A landscape with many peaks, sampled at points; each row gives a point and its height.
A climber steps from a point to whichever of its 2 nearest points has the largest rise for the distance, and stops where none of them is higher. Distance is the straight distance between rows; heights are no part of it.
J_178 (h 683): [  9 -15  -5  -6   5  17  -7  10  -1 -11   6  -3  -4 -21 -34  -6  -5 -39
 -35 -41 -29  21 -15 -16  -6  13 -20]
J_363 (h 427): [ 36  -2  -2  -9   8 -12  15 -12 -11 -26  25  22   6  27  26  20 -25 -40
  -6 -15  -7  17   2  27 -26  12   1]
J_823 (h 279): [ -4   8  -7  -2 -37  -5   3   0   7   0 -22 -22 -16   4 -22  -1  23  35
  -8  10 -29  12 -14  -6  21  -5  16]
J_623 (h 448): [  2  22  22   5  -2   2   2   8 -10  -2  11  -5  11 -23  -4 -26  -9  -4
  -7  -5 -16 -11  15 -17   4  -9 -21]
J_327 (h 416): [-12   8 -29   5  -5  -1  17   3  18   0  -6  24  10  16  18  -3 -29  -2
  11  20  27   5   8  28  -1  -7 -12]
J_616 (h 481): [ -1   4  21   7  -4 -15   9   7   1  28 -16  -9 -26 -13  -4 -38   3  20
  20   7  11 -15  22 -18  27  12  16]
J_949 (h 727): [ 17  -3   2   8  25  -9   7  -1  -8  -4   2  -8  -8  -9   5  -7  29  -4
  33 -31  37 -32  -9  18  -8   0  -7]
J_131 (h 258): [  1  -1 -35  18   6  -7 -23 -15 -10  -6   7 -17 -13   7   0  36 -22 -24
  -5 -14 -20  18  -7  11 -11  17  10]
J_97 (h 491): [ -9  21 -21  13  -5  -3  16   5  19  -3 -16  26  16   6  -8 -30 -36  17
  10  14  18  15  21   7  23   7 -13]
J_858 (h 337): [ 18  11 -21   8 -19  -5   6   4  14  -8   5 -18  12   1   0 -18 -22  10
  12  -6  18  19 -37  -8  12  15  -6]
J_566 (h 572): [ 19 -18   1 -16  14  -2   0  -7   3   7 -18 -10  -8  -7 -32  -8  57   9
  50  18  32 -29  -6  18  21   0  30]
J_362 (h 198): [ 22   9 -18  15 -20  -4  18 -12 -20  25  24 -13   2  -2  12   6  11 -10
  -1 -13 -29 -34   6  24 -27 -11  -6]
J_55 (h 833): [-11  22  16  20 -10  -4 -15  18  11   0 -17 -29  -4 -27  19  -1  -4   0
   6 -16  -1  26 -22 -23  11  12   0]
J_974 (h 592): [-11   6  25   7 -20   8  17  31   8  -5 -38   0  21 -20   9  -9  14  18
  23  -6  32 -13   1   7  19  -9 -25]
J_424 (h 640): [  6  -6  -4  -5  20  -2  -6 -12 -18  14 -10 -15  -7 -19  -4   1  48   4
  39  -8  25 -42  -4   8  -1 -16  14]
J_636 (h 206): [  0  14 -25  16 -18   4  18 -14 -21  -1   8  -4   3   1 -15   1  -5 -12
   9   0 -18   9 -18  14  10  12  -9]
J_458 (h 507): [  9  15   7  -1   9  12  -4  15  11 -14   5  10  30 -20   3 -27 -27 -25
 -25 -19 -39  14  13 -24 -13  -9 -25]
J_304 (h 495): [-38  21   5   9  -5  -4 -13  21  19   6 -33  18  24  22  17   4 -37  -4
  -5   5 -22  17  40   7  -2  -4 -14]
J_180 (h 208): [ 25   2 -17   5 -13   2  -2 -37   9   7  20  -6  -7  -1 -22 -15   8  17
  -7  16 -14 -12 -12 -11   3  -8  13]
J_358 (h 308): [-11 -18   3 -16  -1  13  25   8   1  18   1  28  20  11 -11  15  17   5
   3  34  18 -36  10  39   5   6 -10]
J_421 (h 501): [ 15  -6   7  11 -23   8  18  28  13 -19 -43  -6  14 -19  12 -29  -8  15
  19   0   8   4   0  -9   7 -18 -14]
J_670 (h 704): [ -4 -14  37 -10 -16  -3  25  28   7 -16 -29   1   6  -2  -7 -16  24  16
  17  20  21 -21  -6  -8  27  -5  -2]
J_39 (h 256): [-16  15  -3  -6 -38   2   9  33   5  16 -22  -4  -4  13   6   7  26  36
  -7  12 -11   9  13   2  -2  -1  12]
J_465 (h 520): [ -9  19  16   0  13   6  22  13  -7  18  10  15  -9  11   9 -17  -9 -32
  17  19 -19 -28  24  26 -12   2   6]
J_395 (h 614): [-28   8  16 -12 -14  -9  12  23  12  11 -20 -14   2   4  -3 -19  40   9
  24  39  21 -19  -2   5  14  -6  11]
J_167 (h 173): [ 16   0  20  13  32 -11 -16 -26 -24   0  -6 -23  -3 -13 -13   8  -4  -7
  12 -22  15  -2 -32 -23  11  18  -4]
J_905 (h 291): [ -5  -9 -13  10  17  -9 -10   0  -3  -2  22  -2 -24  15  33  36 -25 -14
   2 -24   6  18  -2   3 -18  11   5]
J_712 (h 533): [ -4   2  -3  17  -2 -20   6  12   6  14 -16 -14 -21   3   4 -18  12  11
  14  -2   6  -1  -4  -1  11  -7  13]
J_948 (h 302): [ 23 -22 -14 -31   5   0  19  -4  -4  -3  -8  13  -2  -3 -25 -15  15  40
 -19  -4  10  -4 -10   3  -7   1  -8]
J_446 (h 634): [-22 -20  -5 -28   6   5   2   2  13  -2  21  29  -8  20   5   5 -12  14
 -30   1 -21  -1  14 -10 -23  -6  12]
J_865 (h 688): [-25  23  -3  15 -37   1 -19  21  16   2 -27 -28  25  -5  11  -1 -16  19
  16   2  10  28 -10  -5  16   4 -10]
J_357 (h 233): [ 22   2 -13 -15  -4  -6  26 -25   3   2   8  -3 -14  18 -21 -38   0  17
  26  21  -5   2 -34  -1   7   1  10]
J_991 (h 477): [  2  11   0  35   5 -12 -19  -4   9  13   5 -22 -11 -11  17  -6  11   6
   8 -16  24 -21  10 -13  -7   0  -5]
J_835 (h 486): [ 26   0   7 -11  13   0  14  10 -17 -10  17  34   6  19  47  34 -20 -23
   0   5  11   8  19  36 -32  -9  -5]
J_38 (h 333): [ 14 -18 -17 -35  21   1 -20  -5 -10  -8   4   2   4  -4 -19  -5  21  22
  -8   6  17  -2 -13   0 -28 -19   0]
J_390 (h 82): [-11 -23 -20 -40   9  15 -27  -9 -11   0  -1  14   7   1 -18  48  11  10
 -22  15 -10  10   6   3 -15  -7  13]
J_720 (h 439): [-14  10   6  47  -8  -6 -27 -20   5  10  18  -9  -8  -2   9   4  15  -5
 -14  -3  -7  -5  16 -12  10   4   4]
J_913 (h 406): [ -9  15  11  38 -19   5  -8 -10   1   7  11   4  17  -3  22   7  15   3
 -17  10  -2 -16  32   6  -7 -13 -11]
J_323 (h 697): [ -2 -15   4  17  30 -18   0  -5  -1 -11  -1  11   5   5  32  10  -7 -32
   0 -17  45  16  11  27  -3  10 -21]
J_717 (h 554): [  0 -22   0 -12   3   2  -5 -12  30 -25  24  34  15   9  -4  -3  -1  -9
 -52  -5  -8   6  17  -4 -17 -15  -9]
J_649 (h 386): [ 31 -14 -19   7 -29  22  -1   7  24 -21  -4 -30 -10 -11   4  -9  -8  22
   2  -7   1  16 -35 -21  16   9   9]
J_29 (h 236): [  5   7   6  -4  32  -5 -13 -16   5  -7  14   4  -5  12  -7   8 -22  -3
 -30  -5  19  27   6 -11   4  14  -8]
J_585 (h 304): [-15  10 -16 -26 -31   1  -7  -2 -12   9   3 -14 -12  15 -11   9  19  11
   7  19 -42  13 -15   4 -12  -6  22]
J_639 (h 863): [ -1  -6   4  20  36 -18   3  -1 -12   6   8  10 -11   4  16   2  22 -24
   8 -27  39 -18  17  18  -7  12  -5]
J_438 (h 598): [-21 -20  -8 -12   0   7  -8   2  -1  -5   2  -4 -22  -1 -13  16 -13 -36
 -29 -26 -16  30  -3  -4   1  12  -3]
J_345 (h 180): [ 32  -5 -10  24  -8 -14   0 -42  -9  -1  30  -2  11  13  12  14  14 -22
  -3  -9 -19 -25   8  27 -14  -2  -7]
J_117 (h 31): [-17   8 -15 -17  14   2 -22 -24  -9  -6  15 -17  14  -1 -28  34   6 -18
   8  19 -31  19 -31  -9   8   8  11]
J_854 (h 232): [ 20  12 -39   7 -25   4 -16 -27 -10   6   8 -19   3   4  -3  22 -16  -6
  -7 -11 -22  13 -26   5   8  20   3]
J_415 (h 100): [ -8 -32 -29 -28   6  25 -39 -15   5  -3  -4   0  11  -9 -35  32  17 -14
 -28 -14 -15  22  -3  -8   5  10   2]
J_668 (h 565): [  1  -5  14 -15  32 -13   3  20   0 -14   3  32   9  10  32  14 -18 -20
   7  -9  25  17  14  11 -26  -4 -14]
J_646 (h 580): [ 17   0   8   7  18   4  -6   6  21 -27  11  12  14 -12  -8 -11   0 -38
 -43 -44 -23  19   9 -16 -16  -8 -13]
J_833 (h 549): [  5  -3  24 -24  20 -12  12  17  -1  19 -10  -9  -7  13 -24 -17  37   2
  35  25  23 -17  -5  10  18  18  22]
J_961 (h 370): [  9 -12  45  12 -25   5   1  -1  -5  -8  -9 -18  -6 -34  -2 -25 -17  15
   1   9 -29  -4  -6 -51  21  -8  20]
J_249 (h 188): [ 23   6 -11  25   2  -1 -24 -46  -5   4  33   8  10   0 -10   3   7   2
  -1   2  10 -14   0   8 -14  -5   0]
J_303 (h 65): [-29 -15  16 -27  13   5 -25 -11  -8  -3   9  18 -11  19  16  53  -4  16
  -5  24 -10   1  -1   1 -10 -11  10]
J_207 (h 582): [-20  21 -11  25  -4  -6 -11  12  15   8 -31   4  18  -5  14   1 -32  10
   9   1  11  22  19  -4  12  14  -8]
J_6 (h 329): [ 10  -6  38  32  -3  -3   1  -9  -3  -5 -13   2  -9 -30   4 -48 -42  -6
   2   9  -8 -21  16 -56  20  -1   3]
J_805 (h 403): [ 13   8  46  11 -15  11   9 -20 -11   0  17  -4   9 -25 -12 -24  -5  23
   3  12 -12 -27   0 -34  16 -11   4]
J_656 (h 387): [-26   9  20  21 -12  -1  16 -11 -13  10   2  12  15  -7  -8   2  27  -2
  -6  16   9 -24  17  21  23  -7 -13]
J_642 (h 365): [  4   2 -16   3   1  17   6   1  16  -3  24  27   8  24  27  13 -25  12
  -2  10  30  14  17  12 -20   1  -1]
J_294 (h 292): [ 19  26 -19  11   5  -6  25   3   2   4  15  -9  -2   8   3 -16 -24   1
  38   1  18   7   0   8  -3  19 -10]
J_912 (h 332): [-44   5  -3 -32 -20  18 -11  21   7  -1   3  -6   1   7  -5  23  -3   2
   2   5 -34  35 -11  -9 -13  -1  11]
J_266 (h 483): [  1 -20  -2  -7  27   6 -16 -16  18 -18  19  14  -9   0 -18 -19  13 -17
 -36 -11  -1  -4 -15 -18  -8 -12  -5]
J_761 (h 147): [ 17 -12 -13   4  25  -9 -24 -32 -23 -17 -17 -30   6 -21 -13  23  -2 -16
   9 -16 -12  -5 -31  -5  25  15  -7]
J_555 (h 369): [  5 -17   5 -14  15  17  -5  -9  -3 -16   9  -6   3  -3  -6 -26  22  25
  13  16  36 -11 -22 -17  -6 -15  -3]
J_102 (h 327): [ 18  10 -15  13   8 -11 -11  -2  12   4  24   4  -1   3  30  12 -23  -1
  11 -22  41  10   7   7 -32   4  -2]
J_557 (h 444): [  9   0  45 -11  -1  -6  12  23  10  22 -29   7 -17   5 -19 -27  24  36
  14   8  28 -20  27 -14  35  25  15]
J_464 (h 420): [ 13 -27   2   8  18   4 -26 -24  10 -22   4  -6   3 -21  -9 -11  24  -9
  -3  -9  24 -15 -17  -8  -8 -28  -9]
J_235 (h 456): [  7  16  24  -1  23 -10  28   3 -23   3   7  23   9   1  -6  -9  12 -32
   8   8   6 -30  15  34  -2  -7 -19]
J_891 (h 373): [-43  -4 -10 -16 -15  21  -4  40  16  -3   2  19  -5  23  16  26 -29   2
  -1  13 -30  17   6 -12   3  -6  -5]
J_886 (h 122): [ 14 -12  -8  -1   4  18 -27 -16 -24  -9 -16 -12   8 -24 -23  31  10 -11
 -22 -22 -19  13 -22 -10  18   6  -7]
J_644 (h 426): [-37   3   5  16 -11   4 -11  22   1  -8  -1   6   4   9  27  35 -26 -21
  -4   1 -29  24  22   5  -4   1 -10]
J_457 (h 235): [ -9 -16  -6 -32 -19   5  11  18 -10  17 -22   4  -5   7   4   6  34  19
 -15   8 -13 -20   9  21 -10 -13  14]
J_369 (h 261): [ 12  16 -20 -12   4 -17  21 -12 -12  20  13  -1 -16  15  -6 -14 -14  -4
  33  20   0  12 -14  16 -14  17  16]
J_826 (h 204): [  7  -3  24  29  25   0 -19 -16   2 -15  12  -7  -3 -12  -6  -1  -9 -12
 -20 -15  22   8 -11 -21  30  28  -8]
J_789 (h 724): [-29 -15 -17 -34   7  -2  20  21  16  23 -13  19 -16  17  20  -8 -17  11
 -19   8 -27 -16  30 -14 -17 -19  21]
J_602 (h 584): [-22  10  10 -13  16  -8  25  16 -29  15   2  -7 -27   5   3  -4   5 -18
  -1   2 -20  -9   5  17 -18  -9  11]
J_354 (h 215): [ 21  10 -15   0 -21  -5   5   5 -18  15   1  -9   0  -1  -4   8  23  18
 -13  -8 -11 -15   1  15  -7 -20   1]
J_993 (h 433): [ 38 -13   5  19 -53  15  19  13  19 -19 -12 -14   3 -14   8 -18 -14  28
  15   0   1   2 -19 -15  13 -12  14]
J_615 (h 355): [-22  -2  -7  -5  -2  11  24   7  14 -10   8  26  30  15  -3 -10  -2  -1
  -7  28  30 -13  14  23   6 -19 -23]
J_718 (h 268): [ 13  -6  -1  -8   9  -1   1  -6  -4   6 -16   4  -7   3 -19   1 -11  28
 -21 -19  30  15  -8  -3  19  14  -2]
J_216 (h 48): [-19   2  14 -16  17  -4 -15 -15 -26   1  16 -13  -6  12   5  37   0  -9
  19  13 -21   8 -12   6 -10   0  10]
J_168 (h 701): [-12  14  -7   1  -6  -1 -10  14   4   0  -3 -15 -14 -13   2  -7 -26  -8
 -17 -21 -24  36 -11 -15   3  14   7]
J_40 (h 647): [-25  12   5 -25   1  -9  24  28  -7  33 -17   0 -28  13   7  -9   4   3
 -14  13 -39 -20  14  -5 -21  -9  28]

For each start below, name the point where the climber stops.
J_362: J_55
J_415: J_789
J_180: J_670
J_38: J_789

Call two points neighbours if one is among the 2 nearest of the other. Go from one point of each pair to the other, from neighbour to neighbour, staying as high as possible. Name the lowest point that can't be avoided.
J_178 and J_712: J_358
J_639 and J_670: J_833
J_712 and J_789: J_656
J_178 and J_55: J_438

Write out the way that a climber takes from each point below.
J_345: J_362, J_354, J_457, J_39, J_823, J_585, J_912, J_891, J_644, J_304, J_207, J_865, J_55
J_390: J_415, J_886, J_761, J_167, J_826, J_29, J_718, J_948, J_38, J_555, J_464, J_266, J_717, J_446, J_789
J_249: J_180, J_357, J_369, J_294, J_858, J_649, J_993, J_421, J_974, J_670
